Points on a hilly landscape, in no order, each with its height.
From any point a ball rolls to the lowest of the 5 points nearest to it. It stops when none of these is lower. Distance is the straight distance between rows; heights are no part of it.
q_568: [127 181 129 131  95 120 150  70 107 142 176 113 134 146  40 164 124 172
 131 116]  height 3.35
q_128: [140 124 125 122 159  94 104 161 105 111 127 150 152 104 167 126 126  75
 144 152]  height 8.15
q_389: [133 158 116  97 155 102  77 205 124 114  99 135 104 102 152 132  81 104
 142 165]  height 8.32
q_528: [117 129 176 163 117  99 174  93 103 162 135 120 144 122 112 121 123 123
 103 115]  height 2.00
q_880: [105  93 149  49 160  77 118 137 166  69 105 174 122 122 164 109 126  86
 163 116]  height 5.91
q_753: [ 78 132 116 120 138 155 161  80 160 183 149  77 119 158  83 173 118 180
 125 156]  height 6.45
q_286: [114 156 167 130 102 103 141  85 103 183 161 102 133 118 106 149 122 121
 103 128]  height 3.40
q_670: [137 133  56 104 135 201 127 162 147  60  80 101 106 118 172 120 130 128
 156 132]  height 5.49
q_325: [144 154 117 114 138 119  97 189 103  98  81 126 126 100 161 138  98 100
 137 155]  height 6.25
q_332: [136 125 135 174 130  94 154  85  89  79 149 122 157 158  50 103 123 162
 138  66]  height 2.05
q_182: [128 153 105 136  95 171  87 101 179 147 147  96  59 154  72 136 137 225
 150 118]  height 5.29
q_818: [136  39 182 169 134 109 124 156 155 102 155 119 139 132 178 133 164 110
 140  71]  height 3.51
q_620: [142 139  86 117 105 117 166  86  99 100  66 147 131 161 117 146 157 188
 114 110]  height 6.05
q_272: [110 129 113 136 153 153 168 106 120 164 113  95 134 149  93 130 128 179
  88 157]  height 4.52
q_664: [137 106 112 158  98  90 172  64  94  81 114 146 156 162  87 116 149 167
 129  73]  height 2.01
q_413: [122 104 121 123 150 139 179  95 106 125  80 108 164 135 138 124 157 146
 104 142]  height 5.99
q_713: [130 131  97 114 140 170 146 137 109 100  76 103 147 124 153 116 140 132
 111 152]  height 6.61
q_940: [136 151 105 121 129 170 123 170 102 100  88 110 139 108 143 116 121 114
 113 156]  height 6.04
q_731: [175  62 145 148 134 106 131 166 165 105 176 187 133 131 184 138 175 108
 170 100]  height 3.31
q_134: [161 160 119 154 102  96 140 118  79 112 101 153 125 148  93 126 129 177
 111 119]  height 3.83
q_115: [186 118 104 170 119 161 139 146 128 123 143 177 172 104 152 139 163  86
 142 165]  height 5.77
q_764: [111 148 166 122 135  91 113 127  91 177 148 121 126 118 135 125 112 100
 111 129]  height 5.31
q_952: [152 181 138 144  93 102 112 135  87 155 121 141 101 130  92 135 111 160
 104 129]  height 4.93
q_659: [165 125 101 143 136 156 118 155 113 108 132 148 174  99 156 129 139  79
 138 159]  height 5.96
q_522: [144  96 130 101 180  91 103 149 151  90 148 188 147 110 168 114 141  77
 164 139]  height 4.78
q_10: [150 162 148 158 112  80 116  89  82 121 176 130 123 151  61 126 110 153
 129  75]  height 2.56
q_584: [147 121 121 137 144 153 140 138 102 112 115 120 180 105 148 123 161  96
 123 143]  height 6.06
q_494: [140 152  91 124  88 191  86 161 129 159 193 123 136 101 126 122 124  84
 138 160]  height 4.76
q_637: [115  85 151 170 120 108 216  58 137 125 108 136 165 151  97 123 146 166
 122 104]  height 2.24
q_474: [128 138 102 123 126 154 150 140 115 120  67 108 112 142 133 118 131 179
  98 156]  height 6.17
q_257: [105  92 190 171 113  69 133  97 146 157 162 138 110 152 127 118 106 112
 109  88]  height 5.67
q_205: [143 149 104 128 143 129  80 189 114 120 133 137 139  97 143 125 101  82
 136 159]  height 5.39
q_649: [165 107 102 122 143 104 107 145 137  97 138 187 158 101 181 159 149  65
 173 141]  height 6.55
q_703: [142 145  94 140 121 198 112 164 123 130 148 125 149  99 130 103 126  96
 124 152]  height 5.01
q_488: [135 127 133 149  99  87 174  87  88 119  92 144 151 142 136 120 141 139
 113 111]  height 1.40
q_590: [ 95 104 201 100 142  96 108 115 155 162 167 148  93 149 130  93 119 105
 109 102]  height 5.79
q_113: [ 95  62 168 109 120  70 115 112 157  99 102 165 103 159 175 109 129 101
 124  91]  height 3.69
q_270: [130 167 119 130  91 174 114 136 149 159 103 108  68 135 100 112 124 200
 110 130]  height 4.09
q_289: [ 98  76 217  89 125 131 114 152 179 105 133 162 104 147 114  72 122 102
  98 108]  height 7.39
q_331: [ 98  79 150  76 136  89 106 122 170  93 103 160 130 127 189 147 143  74
 156  71]  height 6.18
q_356: [112 137 178 142 103  70 135  77 124 177 182 131 113 143 107 140 108 118
 118  99]  height 4.04
q_247: [119 176 128 106  87 176  99 163 112 159 134  73 107 102 119 127 118 124
 125 142]  height 5.36
q_678: [105 165 145 147 100 110 175  49 140 127 192 114 152 163  34 162 120 142
 158  90]  height 6.37
q_165: [136 170 116 130  84 164 106 111 143 153 138 104  83 147  61 141 129 215
 121 135]  height 5.13
q_554: [100 122 157 162 153 126 215  64 147 159 135 121 156 149  72 132 129 170
 116 121]  height 2.43
q_342: [119 118  93 135 160 193 139 140 127 127 117  94 148 128 136 105 138 134
 103 156]  height 6.36
q_906: [152 126  74  65 152  96  91 152 142  76 109 154 138  91 163 180 101  77
 181 147]  height 5.92
q_610: [145 163 116 147 133 140 123 104 106 118 139 119 126 153  33 137 136 208
 117 113]  height 4.02
q_555: [138 171 128 133 114 126 128 151  92 144  92 124 114 122 120 124 111 147
 100 144]  height 7.42
q_543: [ 90 148 112  95  94 190 129 110 147 161 150  45  93 135 112 134 127 171
 132 150]  height 7.84
q_991: [110 115 166 132 114  68 106  93 134 140 171 174  83 173 111  96  94 130
 110  95]  height 5.08
q_158: [127 145 149 138 137 135 125 143  98 161 141 103 162 102 132 123 129  93
 110 142]  height 7.25
q_277: [154 150  72 118 117 178 112 189 127  65  96 119 125  90 155 118 101  99
 156 152]  height 5.87
q_778: [102  74 196 134 148  89 114 130 150 133 144 146 114 140 156  96 130  99
 117  97]  height 5.12
q_392: [177 125  59 145  97 165 136 152 149  94 117 177 142  97 157 156 115  67
 157 172]  height 5.14
q_66: [134 185 141 125  94 174 111 183 136 138  81 106  73 106 126 102 105 161
 118 134]  height 1.07
q_658: [ 99 168 131 116  91 120 180  50 141 137 174 100 144 164  53 189 134 169
 150 148]  height 4.05
q_9: [186 115 100 155 126 135 128 160 142 133 143 199 151 108 163 150 133  69
 149 181]  height 5.72
q_775: [126 127 127 112 109  84 147 112  90 108  76 142 143 120 175 143 137 103
 128 107]  height 4.08
q_444: [128 117  91 141 145 121 170  81 116 129  88 131 139 172  99 131 147 198
 107 138]  height 5.73
q_796: [ 95 153 122 101 110 170 151  92 134 177 143  67 125 139  83 157 126 166
 108 159]  height 5.68
q_743: [124 100 173 158 117  86 159 108 105 131 109 126 154 122 157 117 144 111
 117 107]  height 0.49
q_127: [169 135  69 138 120 148 101 187 136 103 136 172 137  97 147 134  92  72
 151 178]  height 4.77
q_601: [153 147  82 128 131 146  72 187 147 149 172 170 127  99 133 127  95  73
 145 176]  height 4.69
q_90: [126 175 123 111 114 152  86 194 107 144 119 103 109 101 135 122  98 107
 125 148]  height 7.53
q_979: [146 123 117 148 155 193 143 134 120 137 145 112 178 111 117 117 153 109
 107 153]  height 5.47
q_975: [124  50 195 150 157 123 106 172 176 116 182 146 117 140 154 107 154 115
 132  87]  height 4.46
q_675: [132 145  93  94 111 134 159 110 100 106  52 129 142 136 155 148 151 145
 114 125]  height 6.20
q_207: [137 144  95 105 115 175 133 157 140  82  41 108  90 130 165 125 130 168
 125 137]  height 5.03
q_222: [138 164 128 155 131 112 153  83  96 118 159 123 142 150  33 134 124 182
 127  93]  height 2.64
q_73: [ 94 136  99 126 142 181 127 126 158 173 131  64  80 141 123 108 115 183
 121 130]  height 8.76
q_43: [135 130 136 112 154 123  75 153 124 167 194 150 142 104 139 127 140  78
 141 152]  height 4.03
q_450: [121 153  96 137 116 162 121 101 151 156 142 100  87 164  55 154 123 221
 122 136]  height 5.71
q_621: [116 135 146 150 138 127 188  80 115 159 123 119 151 135  88 124 129 160
 100 133]  height 3.13
q_799: [114  66 172 127 130  85 119 127 146 105 112 145 134 132 188 125 148  85
 140  86]  height 2.41
q_59: [108 149 163 107 102 124 116  98 103 179 176  73 141 108 123 162 138 101
 126 150]  height 4.01
q_521: [115 131 156 185 108  98 185  63 126 134 165 136 150 146  55 125 114 148
 126  83]  height 1.32
q_644: [164 127  68 113 126 125  99 161 132  79 115 162 154  98 168 165 110  67
 169 161]  height 5.32
q_24: [135  72 134 109 138 100 108 140 171  86 146 176 144 116 191 153 170  71
 176  79]  height 4.58
q_202: [ 91 133 112 107 135 201 134 114 143 169 157  54 127 125 106 131 125 150
 112 153]  height 7.23
q_417: [135 179 142 136  94  95 131 102  86 163 147 128 118 134  85 140 110 149
 103 120]  height 3.79
q_894: [132 118  66 135 127 147 126 117 143 117  52 117  85 171 151 145 141 207
 123 128]  height 7.22
q_240: [132 143 129 109 130  60 121 146  90 115  82 154 113 126 168 135 111 112
 127 133]  height 6.60
q_169: [135 140  90 163 130 158 102 125 158 147 108 116  70 157  93 123 126 227
 124 128]  height 5.76
q_834: [137 101 187 164 152 113 130 135 118 143 162 132 162  99 152 117 154  94
 130 110]  height 1.43
q_49: [102  63 178  83 146 104 114 146 177  75 114 170 122 139 168  96 149  90
 141 101]  height 4.49
q_789: [121 158 126 109 102 169  87 155 103 166 166  88 138 100 126 133 125  99
 130 150]  height 5.30
q_512: [154 151  64  88 115 152 109 159 126  71  88 129 149  85 158 179 106  78
 167 134]  height 5.85
q_173: [122 118 160 134 137  76 138 124  91 131 105 138 142 126 164 119 125  99
 120 124]  height 4.27
q_470: [102 119 167  77 142  68 116 131 138 115 123 187  86 153 134  76 105 115
 114 123]  height 4.63
q_324: [134 105  97  68 159  87  96 131 154  79 126 177 152  96 179 164 132  67
 186 109]  height 5.95
q_85: [103 130 153 139 154 151 185  85 130 174 137  94 158 124  95 140 140 147
 101 145]  height 3.21
q_192: [125  87 190 107 159 128 100 156 172 139 209 161 122 127 133  98 158 104
 141 103]  height 5.83
q_770: [127 113 147 150 111  43 115 107 105 115 128 182 104 162 132 105 105 128
 125  93]  height 5.00
q_677: [ 93  84 227 131 116 100 119 100 183 166 195 106  94 152 125 135 119 118
 114  89]  height 8.01
q_698: [117 124 123  86 133  85 116 120 124 104  92 150 152 102 193 165 137  73
 158  83]  height 0.85
q_114: [129 118  82 175 148 146 120 135 161 155  83  92  48 154 158 103 120 204
 142 122]  height 6.99
q_248: [107 149 124 131 134 167 150 118 110 163 120  86 134 132 105 118 123 154
  89 153]  height 5.89
q_117: [143 151 107 150 133 128 147 102 105 121 111 129 126 158  73 128 135 206
 100 127]  height 5.11
q_536: [143 170 122 124 105 149 118 184 111 109  56 117  94 110 139 122 105 142
 116 151]  height 3.78
q_722: [118 137  97 129 143 186 127 162 150 117  85  82  82 130 153  88 122 173
 119 137]  height 5.93
q_661: [117 170 123 117  87 143 140 102 109 169 139  97 113 134  77 150 118 175
  98 144]  height 4.57
q_393: [162 136  65 110 131 125  90 182 138  72 111 147 129  86 155 154  86  77
 173 163]  height 5.18
q_935: [104  94 187  86 171 101 103 153 157 116 157 168 120 125 141  74 134  91
 129 115]  height 6.01
q_418: [118 146 139  82 173  88  83 173 117 144 137 150 112 115 140 114 104  96
 126 150]  height 7.24
q_87: [159  92 151 147 162 109 111 156 140 129 173 178 156 108 162 122 166  85
 152 127]  height 2.58
q_28: [115  92  58 160 178 205 123 134 157 137 151  86 120 144 148  97 133 139
 134 144]  height 7.10
q_571: [ 95  99  92 150 179 161 147 117 141 164 108  74 117 155 123 128 115 175
 105 158]  height 5.74
q_574: [142  89 158 148 134 112 149 119 117 108 116 125 173 110 177 130 174  89
 144  97]  height 1.12
q_850: [114 149 116 121 128 195 125 146 120 157 146  83 149 108 111 115 132 124
 104 150]  height 6.78
q_341: [126 100 190 171 133 111 175 108 120 147 138 104 167 110 134 120 152 113
 119  99]  height 0.79

Two balls start at each pair of points below. Name the first point that both come to, or write none.
q_392 and q_659 | q_601
q_979 and q_128 | q_87
q_277 and q_644 | q_127
q_202 and q_450 | q_222
q_590 and q_289 | q_743

Where does a ball stop that starts at each point below?
q_935 | q_743
q_584 | q_743
q_115 | q_743
